Each row is a point on a landscape with many peaks, with its height.
A climber steps from a point to the highest of its 2 nearest points, and stops where none of them is higher. Distance is the straight distance between rows; heights are no part of it.
<811> height 9.9: 2  6  19  17  -13  -23  -5  8  -11  -48  -10  -8  16  11  -2  25  18  -13  27  45  -15  -27  19
<595> height 25.4: -46  -14  -19  8  -6  -11  -12  21  21  37  25  21  1  -3  -12  14  0  9  -54  -37  -15  -8  -3
<789> height 81.6: -2  25  36  -4  -10  -6  -5  -18  56  -32  1  -9  11  21  -15  20  4  2  21  -19  -14  9  -27
<327> height 52.0: -3  -13  -12  -11  -10  31  30  22  27  37  23  -15  8  21  -9  28  27  1  -10  -5  6  -2  -14
<321> height 46.7: 2  -19  15  -11  12  -6  -2  -22  -13  -11  19  -12  6  1  12  -30  -3  -19  6  0  37  -21  -15
<847> height 39.0: -24  -35  -1  6  64  1  -5  21  63  1  14  -29  38  -42  -9  49  22  15  -6  28  -77  6  -66
<142> height 13.1: -33  39  -15  -64  68  21  -31  -19  -56  1  -35  62  -11  59  35  -23  -24  9  26  -13  -5  42  -23
<198> height 69.4: 2  11  17  -10  13  3  20  -9  58  -20  -7  -14  26  -2  -11  34  35  13  38  7  -31  12  -40
<987> height 31.3: 5  3  -19  0  -11  14  48  9  21  -7  -2  -47  20  2  4  22  52  -9  28  47  -4  -30  -15
<416> height 74.9: 18  6  27  28  -48  -21  5  -1  49  -28  -2  -14  -22  -16  20  18  6  -28  10  13  -46  -15  3
<169> height 17.7: 22  44  14  2  -1  24  -28  -8  -54  -24  -32  62  27  16  14  -25  -23  7  45  -9  14  8  28
<19> height 48.1: 0  -1  12  -46  12  17  41  16  27  21  13  -7  4  31  12  63  39  -9  -5  13  -1  19  -12
<209> height 45.1: -6  -24  12  -21  83  3  6  -6  33  -2  -10  -35  23  -26  5  40  42  9  -11  31  -58  45  -66
<407> height 57.3: -25  17  50  14  14  -33  -29  -12  31  -35  -11  10  2  -17  7  -5  -2  2  0  8  -66  13  -37
<325> height 69.0: -23  -11  -5  -27  45  1  1  20  47  24  12  -43  10  18  -1  29  38  32  -5  20  -4  12  -36
<54> height 39.7: 0  0  38  26  -14  -33  -26  -17  23  -23  -29  4  -11  -12  -2  -29  -10  -20  -26  6  -10  -1  21
<166> height 66.0: -17  15  46  18  -30  -42  -24  15  51  -42  -2  14  -18  -19  6  27  -2  -11  13  6  -58  -5  -13
<744> height 9.7: -22  39  -18  -75  68  19  2  -5  -41  19  -51  32  -13  35  29  -9  17  16  10  10  -1  47  -34
<428> height 23.4: 0  21  -27  -2  20  4  29  3  -49  18  -29  14  -27  -10  12  15  14  47  -15  -4  24  16  -15
<103> height 33.4: 10  -15  26  -8  -61  -10  -43  21  15  -2  24  20  -41  -25  -26  -11  -48  -18  -22  -4  27  -35  56
<902> height 5.2: 8  34  -14  -39  58  -2  29  -18  -7  -15  -35  -2  -34  20  28  13  18  12  26  3  0  36  -41
<797> height 43.1: 4  -7  -19  39  -3  18  30  -2  0  30  18  -35  -8  -11  27  15  1  -2  -30  17  7  8  -12
<728> height 34.3: 56  -1  -6  -19  37  11  -4  -34  -39  12  -24  14  -37  27  -10  -24  -31  1  12  -4  45  1  18
<587> height 37.7: -7  -2  -20  -24  16  13  20  -11  -58  5  -34  56  21  -19  2  -26  2  31  -2  -20  15  26  14
<1105> height 52.7: -14  -10  -17  15  53  -18  -4  -25  13  1  -13  -55  8  0  -5  -1  23  22  -20  7  2  18  -36
<532> height 34.4: 4  -32  -29  33  2  -5  -1  44  62  22  23  -87  6  -28  -26  27  9  -68  -12  -12  -45  -26  -18
<965> height 32.2: 0  -14  -12  40  -26  0  -11  47  76  23  25  -39  -25  -14  -16  33  -11  -63  -1  -15  -61  -24  -22
<313> height 39.1: -19  -28  -12  12  -31  17  -1  40  -11  12  25  4  17  10  -15  -4  -6  -24  -1  16  18  -42  33
<1031> height 47.3: -26  -16  -1  48  -28  -3  -7  1  2  11  29  -9  6  -15  18  17  -10  -2  -40  -3  -6  4  20
<869> height 42.7: -12  9  -5  -15  15  -1  10  -19  -38  -5  -32  30  14  1  7  -3  7  21  -31  -36  -19  44  -16
<547> height 12.2: -14  34  16  3  -9  -25  -15  0  -20  -39  -27  29  20  8  22  -9  8  9  35  21  -8  -16  16
<258> height 35.5: -15  -13  -2  -24  4  1  -1  6  -32  5  21  51  3  3  14  -11  -9  14  6  -22  34  -20  15
<651> height 36.4: 1  10  -18  26  -74  12  16  35  38  -5  13  -7  16  3  -29  6  17  -33  2  10  -8  -32  16
<675> height 69.2: 21  15  24  14  -15  -6  14  -27  17  -27  -11  -26  14  12  -36  14  18  -11  8  -3  -6  14  5
<613> height 43.8: 0  15  -12  -17  6  0  5  19  -34  -4  -41  13  34  23  -10  -8  42  21  46  19  25  -18  8
<161> height 38.9: -7  12  -5  16  -28  1  22  23  68  -8  3  -11  21  11  -27  20  12  -31  14  33  -31  -42  -11
<711> height 59.4: 10  23  15  17  -43  -14  -7  -15  -11  -12  17  13  -28  -11  31  -4  -20  9  6  -31  12  3  14
<88> height 24.8: 23  -31  -25  33  -36  1  1  31  6  12  58  -94  -5  -7  -24  -2  2  -29  2  5  -17  -11  11
<646> height 30.2: -17  -36  3  14  -16  14  -29  -2  -33  13  -5  53  17  -37  7  -52  -35  13  -1  -14  21  -26  37
<505> height 59.7: -33  -15  4  7  21  -8  -1  5  25  -2  20  -28  28  11  -9  6  21  14  6  -1  3  -7  -26
<773> height 4.5: 6  -19  -24  15  -29  19  10  -24  -45  -9  24  23  4  -21  19  -11  -50  2  -33  4  39  -1  22
<361> height 46.8: 31  -16  -18  -6  -1  16  40  18  56  35  15  -69  8  9  -21  21  25  -21  -18  20  3  -8  -20
<232> height 40.6: -23  -3  -2  -29  32  -30  -5  -14  -12  -2  21  27  -14  5  26  -30  -20  20  3  -16  25  -8  -20
<254> height 56.9: 60  19  26  21  -33  -2  18  -4  2  -3  4  -14  -21  11  8  -13  13  -13  29  -15  -8  -14  22
<652> height 51.5: 35  -19  -13  27  -4  21  16  -6  -19  38  3  -14  0  0  -29  -8  6  18  -15  -20  19  19  23
<397> height 20.7: 48  -19  -17  7  -62  7  -19  10  -21  13  9  31  -18  -31  -36  -29  -47  13  0  25  30  -50  95
<310> height 55.1: 12  -25  -2  -46  27  18  37  22  29  53  -9  -48  6  -4  19  55  59  -10  -6  44  -4  24  -13
<367> height 23.7: 40  -34  -15  29  -28  13  6  -15  -33  18  -12  36  -19  -29  -5  -27  -36  14  -7  17  23  -22  68
<107> height 14.6: -7  38  14  7  1  -5  -12  -15  -30  -28  -57  61  11  1  23  -29  -4  10  13  -11  -4  12  8
<491> height 5.9: 32  -4  -20  2  -21  27  6  -36  -61  -27  0  13  -4  -3  -13  6  -57  11  3  6  50  21  32
<281> height 59.2: 27  22  6  -11  17  15  23  -3  10  -18  -12  -42  14  10  -13  10  53  23  60  17  -7  27  -27
<961> height 52.8: -18  11  21  28  -43  -11  -6  2  37  7  33  7  -24  5  25  -3  -11  -5  2  -23  -14  -10  -11
<117> height 28.8: 12  3  39  -18  -71  15  -52  1  7  -14  16  52  -13  -11  7  -15  -53  -6  -3  8  52  -19  55
<748> height 45.5: 31  -33  6  26  -15  3  -7  12  -3  38  16  -34  -1  1  -29  2  15  -21  -21  -13  -10  -5  31
<1043> height 49.2: 36  1  35  30  -52  4  -8  13  18  31  22  -8  -10  17  -21  -37  11  -35  18  -18  -20  -26  22
<1131> height 38.3: -12  -14  -3  9  10  11  2  4  -27  3  -35  7  23  13  -28  -8  13  19  0  9  26  -2  20
<208> height 13.2: -31  15  -1  -45  39  -16  -46  -30  -69  -36  -10  67  -8  9  -1  -41  -61  39  4  -31  -4  26  -4
<722> height 10.2: -14  -1  5  -40  8  -15  -34  -23  -72  -47  -5  67  -19  -25  17  -9  -74  25  -9  -21  17  23  21
<813> height 44.2: 6  6  16  40  15  -21  2  -22  -1  -9  -36  -1  -13  -2  11  -1  7  -13  -12  5  -26  7  -1
<338> height 33.9: -14  -37  7  15  -6  5  -21  10  -26  17  -16  2  19  -7  -5  -51  6  6  19  -4  11  -22  29
<215> height 35.7: 1  10  -2  -4  28  4  -14  -46  -47  -27  -39  37  -6  1  8  -39  -63  -4  -11  -11  15  32  2
<866> height 58.9: -35  8  -15  -34  56  -16  4  -3  23  8  1  4  4  26  9  30  30  36  -23  31  -14  7  -48
<649> height 26.9: 38  -18  -11  -9  -11  23  -17  -25  -37  -2  -16  57  -2  -31  -5  -56  -42  7  15  -2  30  -14  49
<809> height 40.8: 30  -20  3  35  -40  -22  -9  19  -8  10  8  -11  -17  -26  -29  -7  -18  -34  -44  -25  8  -12  46
<577> height 27.8: -26  -14  -21  25  8  -4  1  16  51  36  21  -27  -12  3  -24  11  -12  -18  -59  -33  3  -2  -18
<988> height 42.6: 32  -2  22  9  -43  8  -26  -3  7  14  7  15  -9  21  -26  -39  -18  -13  17  -1  30  -32  37
<967> height 30.0: -8  -13  -23  59  -19  -9  -27  34  52  40  19  -36  -23  -10  -22  18  -21  -47  -35  -22  -19  -22  3
<951> height 43.0: -44  -43  -13  26  -28  13  -21  11  -15  16  36  12  -6  -20  14  3  -32  -3  -16  11  24  -23  42
<966> height 7.2: 6  24  -30  -43  44  28  27  -15  -38  3  -52  16  -8  21  33  0  10  13  32  12  32  22  -15
<771> height 39.9: 6  -5  -23  32  -9  -6  23  22  22  10  28  -46  -8  -16  11  25  14  -31  -33  -4  -34  -8  -13
<562> height 37.5: -9  -17  13  28  -48  -28  -25  32  31  2  23  -9  -34  -30  -13  2  -42  -36  -51  -10  1  -24  32
<884> height 36.9: -5  -28  -4  22  19  -6  -10  22  47  -1  47  -65  10  -30  -15  43  4  -50  -54  -9  -23  -2  -22
<978> height 28.1: 26  21  0  -4  21  -7  -25  -12  -15  3  -24  26  -16  32  3  -10  -6  15  30  -9  42  -25  14
<894> height 21.3: -3  50  14  -22  -42  11  -17  -7  -34  -22  -7  76  11  -5  24  -24  -35  7  14  -27  26  15  28
<912> height 24.5: -21  25  39  -21  -53  -9  -34  -4  -15  -25  13  59  -4  -4  17  -12  -32  -11  -7  -7  16  -7  25
<44> height 30.9: 29  3  -25  -21  -9  10  14  11  -56  5  4  45  -12  -11  21  -4  -10  25  27  -16  39  -15  37
<1018> height 28.9: 5  -3  -30  15  -17  16  25  48  29  26  6  -77  10  3  -30  38  51  -15  20  57  -21  -20  -6
<1005> height 54.0: -2  -10  0  -36  41  13  17  -11  -6  13  -7  -14  5  19  22  -7  23  -9  3  21  17  3  -12
<126> height 63.1: -3  -12  11  -40  32  25  32  -4  5  27  -22  -18  16  4  37  22  63  1  19  40  4  31  -34
<465> height 30.7: -25  -4  1  9  -51  9  -16  44  12  -5  55  -32  9  3  -18  -5  3  -2  45  -11  4  -29  6
<2> height 33.0: -38  -1  -9  13  -54  -9  -12  31  -5  -8  28  -2  8  -17  -21  -37  -5  29  32  -9  27  -27  26
<1135> height 26.8: 18  4  -21  -8  -3  2  34  11  -31  26  7  13  -18  11  21  23  16  26  10  2  24  -14  8
<977> height 3.3: -20  32  -14  -47  63  -3  27  -16  -2  -7  -34  -6  -15  7  21  17  9  25  -9  0  -42  50  -70
<589> height 31.0: -32  -25  7  -9  35  -8  -5  -10  36  24  53  -7  10  -14  14  15  16  -8  -51  -35  -45  9  -36
<17> height 35.6: -7  -24  -16  8  -76  0  -15  46  -14  0  35  1  -8  -19  -25  -21  -21  -8  18  9  29  -51  53
<58> height 51.0: -5  16  2  -27  38  2  9  -1  -18  -26  -36  -6  30  18  4  3  42  23  65  31  6  24  -27
<558> height 52.9: 22  18  -9  16  0  -19  13  -23  -14  -4  -4  2  -27  -19  12  -31  -18  23  -19  -36  16  13  -14
<1146> height 50.9: -39  25  -10  -1  37  -30  -4  -12  10  -19  5  23  0  9  15  17  -7  27  -27  15  -15  -2  -41
<515> height 26.7: -6  -20  -21  8  -20  0  18  27  7  5  39  -69  3  11  -29  26  19  -32  12  23  -4  -34  3
<837> height 47.9: -4  16  1  7  4  -8  2  -23  8  -5  1  1  -6  -9  6  -7  -1  26  -22  -40  -14  47  -32
<284> height 40.7: 27  0  -14  8  45  7  -2  -39  -50  -14  -26  -7  -22  9  8  -17  -17  -6  -9  -9  12  33  4
<624> height 17.4: -12  26  9  -39  41  6  -22  -24  -58  -7  -2  41  1  32  18  -21  -26  24  24  -23  3  29  -10
<1063> height 47.2: -45  26  7  13  -16  -32  -17  -3  37  -21  15  21  -13  7  17  21  -13  27  1  8  -15  -20  -28
<784> height 65.6: 43  24  20  13  -31  -5  32  -5  12  -16  5  -19  -7  10  20  25  29  -15  38  11  -47  -7  -4
<13> height 53.3: -15  -3  18  -30  60  10  5  -5  6  3  -29  -19  24  9  13  21  50  27  15  27  -34  53  -40
<1029> height 35.9: -3  -7  39  33  -28  -47  -50  7  21  -13  -8  -3  -39  -34  -17  -24  -30  -23  -51  -12  14  0  23
<482> height 46.9: 35  2  -5  18  52  -1  3  -32  -17  2  -29  -56  -2  8  -15  -8  12  -5  -19  11  15  27  -13
<102> height 50.1: -26  -4  25  13  30  -30  -18  -27  -3  -14  -26  21  2  -15  14  -15  -10  1  -35  -9  -51  6  -15
<36> height 22.7: 8  25  11  -42  37  5  -1  -22  -4  -1  -9  28  -8  48  -5  -10  3  24  23  -26  30  9  -11
<403> height 33.8: 8  4  -23  18  -40  22  31  9  6  12  -4  -25  16  9  -1  -16  28  -8  16  23  5  -25  12
<599> height 33.5: -5  0  -31  -42  8  31  44  -2  -30  32  -24  33  27  9  5  -13  13  3  -20  -6  40  7  2
<533> height 34.7: -46  -28  8  -2  37  -8  0  14  41  8  34  -15  43  -24  -4  30  35  -10  -18  -12  -68  12  -42
<418> height 7.8: 8  -1  -16  -38  3  21  -5  -20  -63  -43  1  49  7  -5  4  -3  -66  10  11  -22  38  16  24
<529> height 42.8: 17  8  -4  -6  13  4  23  -4  69  -12  -1  -39  20  13  -39  7  23  -25  -6  25  0  -17  -26
<461> height 59.6: 43  5  17  18  -4  9  20  -41  -10  -2  -11  -10  4  17  -27  -13  -3  1  4  -24  12  39  14

Call two points neighbours if one is among the 2 nearest of the other. Go from one point of each pair to the other, from neighbour to neighbour, staying as high as possible. Name the lowest point that can't be avoided.
<325> / <711> => <1063>
<327> / <1031> => <595>
<789> / <416> => <1029>
<126> / <327> => <19>

Where does a climber stop that starts at each point below?
<967> => <1031>
<1029> => <416>
<1135> => <126>
<515> => <327>
<547> => <789>
